Points on a hilly landscape, in no order, each with its height.
From any point a ball rolls to the lowest of the 2 points nearest to it. It stops when none of these is lower. Distance is the straight distance between rows; heights are no part of it.
mepoz: |  11 |  10 |  12 | -14 | -16 |  15 |   7 | -26 | -25 |  10 | -13 | -25 | -21 | -15 |   6 |   5 | -15 | -25 |   6 | -19 |   5 | -15 |   4 | -18 |   5 |  30 |  h=4.26
Rubak: |  -5 |  18 | -11 |  -1 |   1 |   0 | -19 |   2 |   2 |  16 |   6 |  -9 | -13 |  14 |   1 |   0 | -13 |  -2 |  -3 |  16 |  16 |   8 |  -1 | -16 |   7 |   1 |  h=5.17
Geza: |  -8 |  -4 |   0 |   0 |  10 |  10 | -12 |  -5 |  -3 |   5 | -11 |   4 |  14 |  24 |  23 |  -1 |  18 |   4 |  -7 |   1 |  -7 |  -1 |  25 |   3 |   2 |   3 |  h=2.67
Rumar: | -10 | -21 |  30 | -20 |  -3 |  10 |   4 |   1 |  -5 |  11 | -15 |  10 |  42 |  -8 |   7 |  16 |  14 |   4 | -12 | -12 | -27 |  -3 |  20 |  -3 |   5 |  -7 |  h=7.51
Lare: |  34 |   5 |  -7 |  18 |  -4 |  -4 |   3 |  20 |   7 |   8 |  18 |  20 | -17 |  19 |  -5 |  11 |  -7 |  -4 |   9 |  12 | -19 |  23 |  -8 |   2 |  -3 | -10 |  h=2.69
gebe: |  11 | -18 |  -2 |  15 |   7 | -16 |   4 |  21 | -10 |  -4 |   8 |  41 |   8 | -19 | -12 | -12 |  15 |  17 |  -5 |  -6 |  -8 |   9 | -24 |  -3 |   5 |  -8 |  h=5.57
Tam: |   8 |  -6 |  -8 |  -5 |  -2 | -35 |  -7 |   4 | -16 |   1 |   6 |  10 |  -9 |  14 |  -6 |   1 | -17 |  -1 |  20 |   6 |   3 |  -9 | -16 |  -5 | -10 |  -3 |  h=5.21
Lupu: |  -3 | -16 |   4 | -14 | -27 |   7 |  11 |  -7 |  -9 |  -9 |  -9 | -36 |  -6 | -14 |   8 |  -6 |  -3 | -11 |  -3 |  -3 |  13 |  -4 |  -1 | -17 |  18 |  21 |  h=3.74
bap: |   3 |  12 | -10 |  11 |  21 | -30 | -16 |   2 |  15 | -11 |  -9 |  24 |  13 |  -4 |  -6 |   6 |  13 |   2 |   6 |  -8 |  -3 |  -7 |   0 |   1 |  -7 |  -8 |  h=2.32
mugud: |   3 |  11 |  12 | -33 | -19 |   2 |   6 | -25 |   5 |  15 | -29 | -27 | -24 |   5 |   2 |   4 |  -2 | -19 |   4 |  -7 |  -1 | -14 |  16 |  -1 |   1 |  21 |  h=4.16
netun: |  -2 | -16 |  12 | -14 |   6 |   9 |   1 |   7 |   5 |   3 |   3 |  -1 |   0 | -24 |  16 |  -1 |  -8 |  -2 |  -3 | -12 |  -4 |   8 |   0 | -17 |  -2 |  12 |  h=4.57
fon: |   9 |  -2 |  27 | -13 |   1 | -10 | -10 |   5 |   7 |  -3 |  26 |  15 | -11 |  12 |   5 |   8 |  -1 |   0 |  -4 |  31 |  -7 |  21 |  -7 |  14 |  -7 | -15 |  h=3.83
zifud: |  -5 |   5 |  -4 | -10 |   5 |   6 |  15 |  -3 |  13 |   8 | -20 | -18 |   6 |  -1 | -11 |  11 | -15 | -19 |   2 | -10 |   3 | -10 |  16 |  -8 |  -5 |  25 |  h=4.55
bek: | -13 |   1 |   5 |  -3 |  -6 |   7 |  20 |   8 |  10 |   1 | -13 | -16 |  10 |  -6 |   9 |  -6 |  13 |  -9 |  -7 |  -6 |  10 | -13 |  11 | -27 |  21 |  17 |  h=2.52
Dimi: |  -1 |  -5 |  -9 |  16 |   1 |  16 |  17 |  -4 |  15 |   1 | -19 |  -5 |   5 |   9 |   3 |   3 |  17 |  11 |  -1 |   9 | -15 |   6 |   9 |  13 | -15 |  -8 |  h=4.11
tetef: |   4 |  -1 |  10 |  19 | -12 |   4 |   5 |  -7 | -20 | -24 |  -9 |   5 | -18 |  15 | -14 | -22 |   7 |   7 |  18 | -10 |   7 | -11 | -27 |   9 |   6 |  -2 |  h=3.90
kob: | -14 | -15 | -16 |  -6 |   3 | -16 |  -8 |  -8 | -22 |   2 |  -6 | -17 |  10 |  -3 |   2 |   6 |  -8 |   2 | -17 |  31 |  13 |   7 |  -4 | -18 |  -6 |   1 |  h=4.56
zep: |  17 |   0 |  21 |  15 |  15 |  -2 | -14 |   9 | -18 |   4 |  10 |  27 |  35 | -15 |  -5 |  20 |  32 |  11 |  -9 |   9 |  -7 |  17 | -15 |  13 |   4 |  -7 |  h=8.10
potir: |   7 |   4 | -17 |  -3 |  -7 |   0 |  19 |  15 |  -5 | -11 |   9 | -33 |  -8 |   0 | -20 |  -8 |  -4 |   4 |  -6 |   1 |  12 | -16 |   2 |  11 |  13 |  25 |  h=1.82
Disek: |   5 | -22 |   9 |  -5 |  19 |  18 |  -6 |  12 |   5 |   5 |   8 |  16 |   6 | -28 |  12 |   3 |   2 |  13 |  -1 | -16 |   2 |  24 | -18 |  -3 |  -9 |   0 |  h=4.96
rul: |   2 | -15 |   6 | -12 |   0 |   4 | -12 |  21 | -13 |  -4 |   8 |  14 |  23 | -13 |  16 |  22 |  11 |   0 |  -6 |  -5 | -31 |  -4 |  19 |   8 |   1 |   2 |  h=6.95
suv: | -10 |  14 | -10 |  11 |  -8 | -17 | -16 | -14 | -11 | -30 | -10 |  -2 |   6 |  19 |   7 |  -3 |   1 |   3 |  13 |  -9 |  11 |  -9 | -15 |   5 |   1 |   5 |  h=2.99
voma: |  -8 |  -7 | -18 |  -3 |  11 | -11 |   7 |  -4 | -17 |  10 |   9 |  -6 |  26 | -11 |   7 |  -3 | -15 |  18 | -10 |  18 |   9 |   8 |   9 | -11 | -17 |  -3 |  h=4.13
Lige: |   4 |  -2 |   7 | -21 | -20 |   4 |  12 |  -1 |  -1 |   0 |  -8 | -27 | -21 |  15 |   1 |   2 |  -9 | -11 |   5 |   5 |   2 |  -7 |   6 |  -8 |  10 |   9 |  h=3.98
bonu: |   3 |  -3 |  -9 |   7 |   7 |  10 |   1 |   5 |   2 | -13 |  -9 |  13 |  11 |  15 |  19 |   8 |  24 |  17 |  -4 |   4 | -15 |  16 |  12 |  21 |  -4 |   0 |  h=3.57
muni: |   9 | -19 |  -3 |  -6 |  22 |  -6 |  -8 |  14 |   4 |   6 |   6 |  24 |   2 | -20 |   2 | -19 |   6 |  25 |   1 |  -8 |  -3 |  12 | -24 |   6 |   4 | -12 |  h=5.29
reb: | -10 |  -4 |  15 |   1 |   8 |   3 |  26 | -22 |  13 |  21 | -13 | -25 |  11 |  -2 |   6 |  -6 | -13 | -11 |   1 |  -3 |  14 |  11 |  18 |   5 |   0 |   2 |  h=2.01
Pekub: | -11 | -12 |   2 |  -2 |  13 |   9 |  12 | -17 |  -1 |  15 |  -7 | -29 |  10 |  -6 |   4 | -18 | -14 |  -6 |   5 |   3 |  10 |  17 | -10 |  -4 |  -7 |   7 |  h=2.29
Nif: |   0 |  29 | -17 |  23 | -18 |  -6 |  -4 |  -6 |   3 | -14 |   3 |   2 |   2 |  -1 | -27 |  -6 |   8 |  -9 |   3 |  -8 | -10 | -18 |   1 | -10 | -13 | -10 |  h=4.54
zuno: |  12 |  -1 | -19 |  26 |   3 | -39 | -12 |  -9 | -13 |  -1 |   3 |  34 |  -4 |   6 | -23 |  -2 |  11 |   9 | -15 |   9 | -24 |   2 |   2 |  14 |  -4 |  -9 |  h=6.31
Kezo: |   5 |  -9 |  24 |  15 | -12 |  -8 | -10 |  -2 |  10 | -11 |  10 |  -2 | -26 | -20 | -15 |   8 |  -9 | -14 |  18 |  -4 |   8 |  -3 |  -6 |  -2 |   4 |   2 |  h=3.56
Luzov: |   2 |  12 | -19 | -26 |  -1 |  -3 |   4 |   0 | -19 |  -2 |   8 | -25 |   0 |  -2 | -10 | -11 | -14 |   8 |   3 |   2 |  20 | -17 |  -4 |   5 |  -5 |  31 |  h=2.58
fusa: | -13 |  19 |   1 |  -5 |   6 |  -9 |  10 | -19 |   8 |   3 | -22 | -19 |  12 |   9 |   8 |  15 |  -6 | -18 | -15 |  20 |  14 |   9 | -13 |  -6 | -11 |  13 |  h=5.23
kevef: |   4 |  11 |  16 | -19 |  -8 |  27 |  16 | -16 |  -8 |  17 |  -9 | -10 | -33 |  -9 |  -3 | -12 |  -8 | -21 | -10 | -11 |   5 |  -6 |   5 | -12 |  -8 |  28 |  h=4.47
Nakam: |   5 | -25 | -12 |  -6 | -13 | -11 |   2 |  13 |  -3 |   4 |  15 | -15 |  -7 |  18 |  -6 | -13 |  -1 |  14 |  23 |  -2 |  -9 |   5 |  -9 |   2 |   9 |  -3 |  h=3.21
Zarof: | -14 |  -2 |  -5 |   0 |  -3 |  -4 |  -3 |  -3 | -13 |   2 |  -2 | -25 |   9 | -10 |   0 |  -6 |  -8 |  -3 |   0 |   1 |   7 | -18 |  15 |  -4 |   8 |  11 |  h=3.19
rovo: |  -2 |   7 |  -6 | -16 |   7 |  15 |   2 |   1 |  10 |  -1 |  11 |   8 |  -3 |  27 |  19 |   2 |  10 |   0 |  -9 |   8 |   0 |  -3 |  36 |   4 |   5 |   0 |  h=1.69
tep: |  11 | -14 | -15 |  -9 |  -8 | -14 |   6 |  11 |   0 |  -8 |   2 |   0 | -15 |  15 | -17 |  16 | -18 |   5 |  25 |   4 |   7 | -15 |   4 |  -7 |  -1 |   3 |  h=5.07
Matu: |   0 |  11 |   5 |  -1 |  12 |  10 | -10 |  13 |  15 |  -7 |  21 |  18 |  22 |   0 |  -9 |  21 | -10 |  -4 |   0 |   1 |  -5 |  14 |   3 |   5 |   2 |  -6 |  h=5.54
Fab: |   8 |  -8 |   1 |   9 |  -7 |   6 | -17 |  -1 |   0 |  -1 | -13 |  13 | -17 | -21 |  27 |  19 |  -3 | -14 |   9 |   1 | -16 |   1 |   7 |  -5 | -11 |  -1 |  h=4.74
luzu: |  17 |   6 |  -9 |  25 |   6 | -27 | -12 |  -2 |   1 |   4 |  12 |  30 |  -9 |  -3 | -16 |  -3 |  12 |  14 | -22 |   4 | -22 |  12 |  13 |  38 |   8 | -22 |  h=6.62
suzik: |  18 |  -7 | -27 |   9 |   4 | -16 |   8 |   3 |   9 | -18 |  -8 |   9 | -10 |   0 |  -5 |  17 |  -2 |   3 |  22 |  -2 |  12 | -13 |  13 |  -6 |  -2 |  -9 |  h=4.92
Tumo: | -11 |  22 |  -5 |  -3 | -19 |   7 |  23 |  -1 |  10 |  -1 |  -6 | -29 |  18 |   2 | -11 |  -1 |   6 | -20 | -10 |   7 |   9 | -20 |  12 | -20 |  16 |   9 |  h=2.80
favo: | -10 |  -7 | -10 |   2 |  -6 |   2 | -16 |   9 | -13 | -11 |  -9 |  -5 | -14 |   7 | -32 |  -6 |  -7 |   5 |  -5 |   8 |   9 | -18 | -11 |  -3 |   6 |   7 |  h=4.45
bev: |  -6 |  18 |   4 |   6 |  -9 |  30 |  21 |   8 |   9 | -10 | -16 |  -7 | -10 |  15 |   0 |   1 |   8 | -12 | -14 | -13 |  -2 | -12 |   2 |   4 |  13 |   2 |  h=3.35
pulo: |   6 |  -2 |  -7 |  15 |  20 |  17 | -24 | -10 |  10 |  17 |  -3 |  14 |  20 | -19 |  16 |   7 |  15 |   8 |   5 |  -4 |  -3 |  14 |   5 |   8 |  -1 | -20 |  h=4.25
Busus: |  -4 |  32 | -36 |  21 | -20 |  -1 | -17 | -20 |  -6 |   0 |  -2 | -15 |   2 |  -5 | -13 | -17 |  11 |  -1 |   0 |   1 |  -7 | -15 |  -7 |  -6 |  -8 |  -6 |  h=4.09
Guso: |  -6 |   5 | -32 |  -1 |  -1 | -15 |   4 |   0 | -29 |  -5 |  15 |   0 |  11 |   3 |  -6 | -16 |  -7 |  14 | -13 |   9 |  14 |  -6 |   0 | -14 |  -5 |  -4 |  h=3.68
guzil: |   4 |  -9 | -13 |  -6 |  -1 |   9 |  -7 |  11 | -11 |  12 |  13 |   3 |   3 |  14 |   5 |  14 | -17 |  14 |  -3 |   4 |  -5 |  19 | -18 |   1 |  -6 | -13 |  h=1.95
Sisa: | -10 |  -5 |  13 | -11 |   2 |  27 |   8 |   1 |  -9 |   4 |  -8 |   1 | -23 |   1 | -11 | -10 | -14 | -15 |  -6 | -15 |  10 |  -3 | -10 |   4 |   0 |  19 |  h=4.70
Tora: |  10 | -13 |  18 |  -1 |  -5 |  12 | -11 |  -8 |  21 |   3 |  -1 |   1 | -11 | -20 |  20 |  14 |   0 |  -5 |  13 |  -6 |  -2 |  11 |   6 | -17 |   1 |   0 |  h=4.29
soro: |  -8 |  -2 |   3 |   3 |   5 | -18 |  11 |  14 |  -7 |   2 |  10 | -21 |  -5 | -15 | -15 |  -7 | -15 |   4 |   2 |   3 |  18 |  -8 |   5 |   0 |   5 |  10 |  h=2.59
Lemiz: |  18 |  22 | -16 |  17 |   4 |   0 |   1 |   6 |  -1 |  -5 |  16 |  11 | -23 |  12 | -11 |   6 | -18 |   0 |  -3 |   6 |  -3 |  13 |  -1 |  14 |  -2 |  -5 |  h=2.15
tuko: |   5 | -12 | -17 | -15 |   1 |  -5 |   1 |  14 |  -1 |   2 |  11 |   6 | -13 |  19 |  20 |  -3 |   1 |  14 |  11 |  -8 | -10 | -13 |  20 |  16 |   8 |  -6 |  h=2.84
tatib: |   7 |  14 | -11 |  11 |  17 | -27 |  -7 | -16 |   2 | -10 |   4 |  19 |  -3 |   6 | -10 |  -6 |   4 |   4 |  24 | -11 |   8 | -10 |   0 |  11 |  -9 |  -1 |  h=1.84
Zuze: |  29 |  -7 |   5 |   5 |   0 |  -5 |   6 |   6 |  -1 |   3 |  19 |  32 | -20 |   8 |   2 |  12 |  12 |   4 |  -2 |  31 | -11 |  20 |  -8 |   8 |  -6 | -19 |  h=3.26
zoru: |  -4 |  -3 |  34 | -10 | -10 | -18 |  -9 |   1 |   9 |  -4 |  21 |  -4 |   0 |   7 |  13 |  -2 |   0 |  -4 |   7 |  15 |  -1 |  11 |   0 |   3 |  -7 |  -3 |  h=4.10
zef: | -15 |  17 |   3 |   9 |  -3 |  10 |  31 |   0 |  16 |  -8 | -11 | -16 |  11 |  11 |   0 |   6 |   5 |  -3 |  -9 |  -4 |  -5 |  -3 |  16 |   9 |  -5 |  -5 |  h=3.67
dutun: |  -4 |   2 |   6 | -21 |  -1 |  12 |  22 | -16 |  17 |  19 | -36 | -14 | -11 |  -5 |  -1 |   5 | -10 | -22 | -11 |  -6 |  -6 |  -7 |  26 |   3 |  -5 |  10 |  h=4.35
tid: |  11 |  10 | -17 |   5 |   7 |   3 |  15 |  -6 |   9 |  -4 |  -9 |  -2 |  -5 |   0 |   3 |   9 |  -3 |  -5 |  10 |   0 |  13 | -20 |  13 | -19 |  -8 |  13 |  h=4.75
tutig: |  -3 |  -3 |  15 | -18 | -20 |  19 |   9 | -18 | -24 |  -8 |  -5 | -14 |  -5 |  -3 |   6 |   3 | -14 | -21 | -13 | -16 |   9 |  -3 |   7 | -22 |  15 |  25 |  h=4.02
sufof: |  -2 |  14 |  -8 |  11 | -20 |  -9 |   3 | -12 |  14 | -20 |  11 |  -3 |   9 |  -2 |  -8 |   0 |   7 |   1 |  -7 |  13 |  -3 | -13 |   1 |  -5 | -18 | -30 |  h=4.95
vini: |  -4 | -15 |  18 | -14 | -11 |  -6 | -16 |  10 |   1 |   0 |  21 |  -5 |   7 |  19 |   0 |  -2 |  -9 |   3 |  19 |   1 |  -6 |   5 | -11 |  -7 |   5 |  -6 |  h=3.66
ruke: |  -9 |   2 |  -7 |   4 |   8 |  13 | -20 |  -2 |  -1 |  17 |  17 |  -9 |   6 |   9 |  15 |  -9 |  -3 |   5 |  -8 |   6 |   2 |  20 |  -3 | -24 |   2 |  -2 |  h=4.97
dum: |   2 |  10 |  -7 |  19 |  17 | -23 |   0 | -10 |   6 |  -5 | -17 |  18 |  -7 |  15 | -17 | -13 |  11 |   9 |   4 |   3 |  19 |  -6 | -11 |  19 |   4 | -12 |  h=1.36
fas: |  -5 |   6 |  24 |  10 |   8 | -14 |  11 |  18 |  13 |   4 |  -6 |  13 |   7 |   6 |   2 | -20 |  14 |   8 |   2 |  -7 |  -4 |  -8 | -18 |   1 |  10 | -20 |  h=1.33
leduf: |  21 |  -6 | -16 |  22 |   3 | -19 |  -1 |   2 |  -8 | -11 |  12 |  38 |  -5 |  -5 | -12 |  -4 |   8 |   3 |  -4 |   8 | -12 |   9 |  -8 |  -5 | -12 |  -7 |  h=5.94
pese: |   7 |  -5 |   9 |   6 |  19 |  -5 |  15 |  11 |  15 |   2 |  20 |  15 |  -7 | -11 |  -8 |  -7 |   0 |  16 |   0 |  -1 |  14 |  -2 |  -4 |  -5 |   3 | -12 |  h=5.33
mel: |   7 | -18 |  -2 |  14 |   5 |  15 |  -6 |   7 |  -7 |  -1 | -12 |  13 | -15 | -29 |   8 |  21 |  -3 |  -7 |   1 |  -9 | -17 |  -4 |  -9 |  17 |  -7 |  -8 |  h=5.42
Paz: |  13 | -13 |  10 |  12 |  10 |   3 |  -1 |  12 | -12 |   3 |  -9 |  37 |  -4 | -25 |  10 |  13 |  16 |  -1 |  -4 |   0 | -27 |   4 |  -4 |  11 | -17 |  -9 |  h=6.10
reme: |   8 |  27 | -37 |  -7 |  -4 |  -9 |  -2 |   6 | -16 |  -5 |  15 | -10 | -12 |  -5 | -10 | -17 | -11 |   3 |  -8 |   0 |   9 | -16 |  -7 |  -1 | -10 |   8 |  h=3.16
Nuka: |  -3 |  -8 | -16 |   5 | -10 |  -3 |  -3 |   4 |  -1 |  -1 |  18 | -17 |   3 |   1 |  -6 |  -8 | -17 |  12 |  13 |   0 |   4 |  16 | -13 |  -1 |  -9 |  -7 |  h=2.73
fuz: |  13 |  -3 |   0 |  11 | -10 |   5 |  -9 |  -2 |  -6 | -21 |   2 |   2 | -25 |   2 |  -3 |   6 |  -7 | -10 |  22 | -14 |  -3 |   3 | -13 |  12 |   4 |   9 |  h=2.83
zof: | -11 | -11 |  19 | -29 |   5 |  25 |  15 | -10 |   2 |   6 |   0 |   6 |  -9 |  12 | -13 |   0 | -23 |  -1 |  -1 | -19 |   6 |  12 |   5 |  -1 |  -7 |  21 |  h=4.90
tar: | -15 |   1 |  25 | -32 |  19 |   8 |  12 |  11 |   6 |  10 |   9 |  17 |   6 |   6 |  -1 |   6 | -17 |  -4 | -13 | -19 |  -8 |   8 |  11 |   4 |  -8 |  18 |  h=5.08
Pep: | -12 |   4 |  25 |  -8 |   3 |   1 |   6 |  16 |  21 |  18 |  -1 | -11 |   3 |  12 |  -4 | -15 |   1 |   4 |   2 |   5 |   5 |   3 | -21 |  -5 |   6 | -16 |  h=1.72
kesor: |  -1 |   2 |   1 |   2 |  -2 |  -2 |  11 |   8 |  13 | -14 |   8 |   0 |   6 | -14 |  -2 |  -3 |  -1 |   3 |  -1 |  -1 |   6 | -10 | -12 |  -4 | -10 | -20 |  h=5.18
Tavo: |   2 |  -7 |  31 |  11 |   7 |  -2 |  -6 | -13 |  -1 |   4 |  11 |   6 |  33 | -17 |   9 |  11 |  32 |  10 | -13 |  21 |  -2 |  24 |  -7 |   5 |  -6 | -11 |  h=7.88
sab: |   9 |   1 |  -5 |  13 |  -9 |   3 |   7 |  -5 | -20 | -17 |   5 | -13 | -18 |  14 |  -7 | -15 |  -3 |   3 |  15 | -11 |   9 |  -5 |  -6 |   4 |   4 |  22 |  h=3.50
kubev: | -15 |  -6 |  -6 |   7 |  -5 |  -7 |  -6 | -10 |   0 |   7 |  -4 | -35 |  -2 | -13 |  -2 |   1 |  -9 |  -5 | -16 |  32 |  16 |  12 |   5 |   3 |   4 |  -3 |  h=4.91
zigop: |  -4 |   5 | -18 |  16 |  13 |  22 | -23 |  -3 |  -2 |  27 |  10 |   2 |  30 |   2 |  15 |  -2 |  -1 |   0 |   1 |  -6 |  -4 |  21 |   4 |  -7 |   6 | -21 |  h=4.66
Neli: |   0 |  28 |  12 |  -6 | -29 |  13 |  28 |   5 |  16 |  -6 |  -9 | -16 |  -4 |  10 | -13 |  -1 |   4 | -20 |  -3 |  -7 |   1 | -27 |   3 | -18 |  11 |   3 |  h=3.03
rodug: |   2 |  14 |  11 |   8 |  16 | -14 |  10 |  10 |  21 |  -9 |  -4 |  15 | -12 |  14 | -14 | -18 |  18 |  11 |   4 |  -4 |   6 |  -3 | -16 |  18 |  10 |  -3 |  h=0.89
ruvok: |  -4 |  -9 | -23 |   4 |  13 |  -6 |   1 |  -8 |  -6 |  17 |   1 | -17 |   2 |  -7 |   2 | -24 | -17 |  12 |  17 |  -2 |  12 |  20 | -11 |   3 | -10 |   3 |  h=2.62
tufi: |  -5 |   3 | -13 |  28 |  -7 |  -8 | -17 | -15 |  -6 |  -7 | -19 |  -7 |  -6 |   9 |   7 |  -9 |  17 |   2 |  12 |  -3 |   3 |   7 | -16 |  -1 |  13 |   0 |  h=3.41
donuv: |   0 |  18 | -32 |  28 | -15 | -15 | -10 |  -6 |  -1 |  -2 |   0 | -17 |   5 |  -2 |   0 |  -9 |  21 |  -4 |   3 |   3 |  -2 |   9 | -13 | -17 |  11 | -10 |  h=3.73
gonud: |  -5 | -19 |  20 | -14 |  -2 |   6 |  -7 |   0 |  12 |  -2 | -15 |   0 |  40 | -19 |  15 |  18 |  21 |   9 | -17 |   8 |  -8 |  -3 |   4 |   4 |   6 | -19 |  h=7.65
fazub: |   2 |   1 |  -9 |  10 | -12 |   1 |  -8 |   0 | -12 | -15 | -21 |   8 | -28 |   0 | -25 | -19 |   7 |   0 |   5 |  -2 |  10 | -13 | -31 |  -4 |   1 |   8 |  h=4.22
zirar: |   4 | -20 |  11 | -24 |  -4 |   2 |  10 |  11 |  -1 |   8 |   6 |   7 | -12 |  22 |  21 |   4 |   9 |   5 |  -2 |   4 |  -8 |  -6 |  31 |   2 |  10 |  -3 |  h=2.40
lud: |  -9 |  -4 |   3 | -23 |  -5 |   4 |   1 |  -1 |  -4 |  14 |   9 | -17 |   9 |  13 |  13 |   1 | -21 |   5 |  -8 |  -2 |   1 |   8 |  -5 |  12 |   4 |  -8 |  h=1.04
dudu: | -15 |  14 |  10 | -15 |  17 |  11 |   2 |  11 |  14 |  10 |  14 |  17 |   8 |   5 | -21 |  17 | -25 |  -6 | -12 |  -8 |  -8 |   4 |  14 |  12 | -14 |   1 |  h=5.27
gavi: | -13 |   0 |  21 | -15 |  -4 |   7 |  -1 | -15 |   2 |  19 |  -2 | -21 |  18 |   6 |   8 |   2 | -13 | -13 |  -3 | -11 |   3 |   7 |  18 |   2 |  11 |  -3 |  h=1.64
Feve: |  13 |  -6 |   4 |   8 | -16 |   8 | -14 |  -4 |   4 |   2 |   8 |  -5 | -17 |  -9 |   2 |  10 |  -8 | -14 |  15 |   2 |   5 |  -3 |   0 | -28 |   2 |   9 |  h=4.01
vinif: | -24 |   6 |  19 | -15 |  -3 |   8 |   8 |  11 |  14 |  -1 |   2 |  -8 |   9 |   1 |  -1 | -22 |   9 |   2 |  -3 | -11 |   6 | -12 |  -9 | -14 |  10 |   8 |  h=2.14
Vopa: | -25 |   4 |  -6 |  -5 | -13 |   0 | -11 |   2 | -20 |  -5 | -15 | -21 |   3 |  -9 | -18 | -17 |  -2 |   0 | -12 |  -3 |   8 | -21 | -12 |   2 |   5 |  17 |  h=3.87
tino: |  -4 |   0 |   1 |   0 |  17 |  13 | -18 |   2 |  16 |   4 |   0 |  27 |   5 | -16 |  17 | -13 |  25 |   9 |  -1 |  -4 |  -8 |  -9 |   7 |   4 |  -7 | -14 |  h=3.51
virif: |  -5 |  12 |  -9 |   0 |   3 |  -7 | -12 | -14 |  -2 | -18 |   8 |  14 |   6 |  26 |   4 |   2 |   1 |   0 |   8 |  -8 |  -5 |  -9 |   6 |  12 |  -7 |   1 |  h=2.44
kimal: |   7 |   4 |   0 |   2 |   8 |  -4 | -15 |   8 | -10 |  -4 |  -2 |  12 | -21 |  16 |   5 |   4 | -13 |  -4 |  12 |  -3 |   7 |  -2 | -17 |  24 |  12 |   0 |  h=2.12
duvit: |   9 | -15 |  -2 | -12 |   0 |  15 |   9 |  18 |  -4 |  -2 |  -4 |  21 |   6 | -20 |  20 |   7 |   6 |   6 | -13 |  -1 | -27 |  -3 |   5 |   4 | -15 |  -9 |  h=6.54
sive: |   7 |  10 |   1 |  10 |  12 |  13 | -10 |  15 |  -1 |  -5 |   4 |  11 | -20 |   2 |   2 |  13 |  -8 |  -4 |  -9 |  -8 |  -8 |   5 |   4 |  23 |   8 |   0 |  h=0.99
Vor: |  -7 |   5 |  -1 |  -3 |  10 | -14 | -22 |  -1 |  27 |  -3 |  -5 |  18 |   9 | -16 |   5 |   1 |   9 |   4 |  11 | -11 |   1 | -15 |  17 |  -4 |   3 |  -9 |  h=2.77
Tilu: | -19 | -23 |  18 |  -9 |   0 |   4 |   2 |   4 |  -2 |   1 |  -3 |   7 |  20 | -14 |   9 |  12 |   4 |  -8 |  -2 | -12 | -20 |  -9 |  28 |  -2 |   7 |   9 |  h=7.33
lom: |  -1 | -20 |  24 |  -9 |  10 |   7 |  10 |  -8 |   1 |   4 | -13 |   2 |  44 | -25 |  14 |  20 |  30 |  16 |  -7 |  17 |   3 |  24 |  -5 |  10 |   3 | -10 |  h=7.75
Bona: |  -4 |  17 |   2 |  10 |   6 | -11 |  -6 | -20 |   2 |   5 |   0 | -23 |  -5 |  12 |   2 |   4 |  -6 | -11 |  -2 |  23 |  21 |  12 |  -2 |   1 |  -2 |   0 |  h=5.10

For each start below, name the point where the ball stops.
vini | lud
zef | rodug
tep | Lupu
kubev | potir
dudu | Lupu

Call two points neighbours if one is among the 2 nearest of the other. Go from one point of each pair to the other, from neighbour to neighbour, staying as low as possible. Name the highest point that can't be avoided.
potir and rodug | Rubak
lud and potir | favo
sive and lud | zoru
rovo and rodug | Dimi
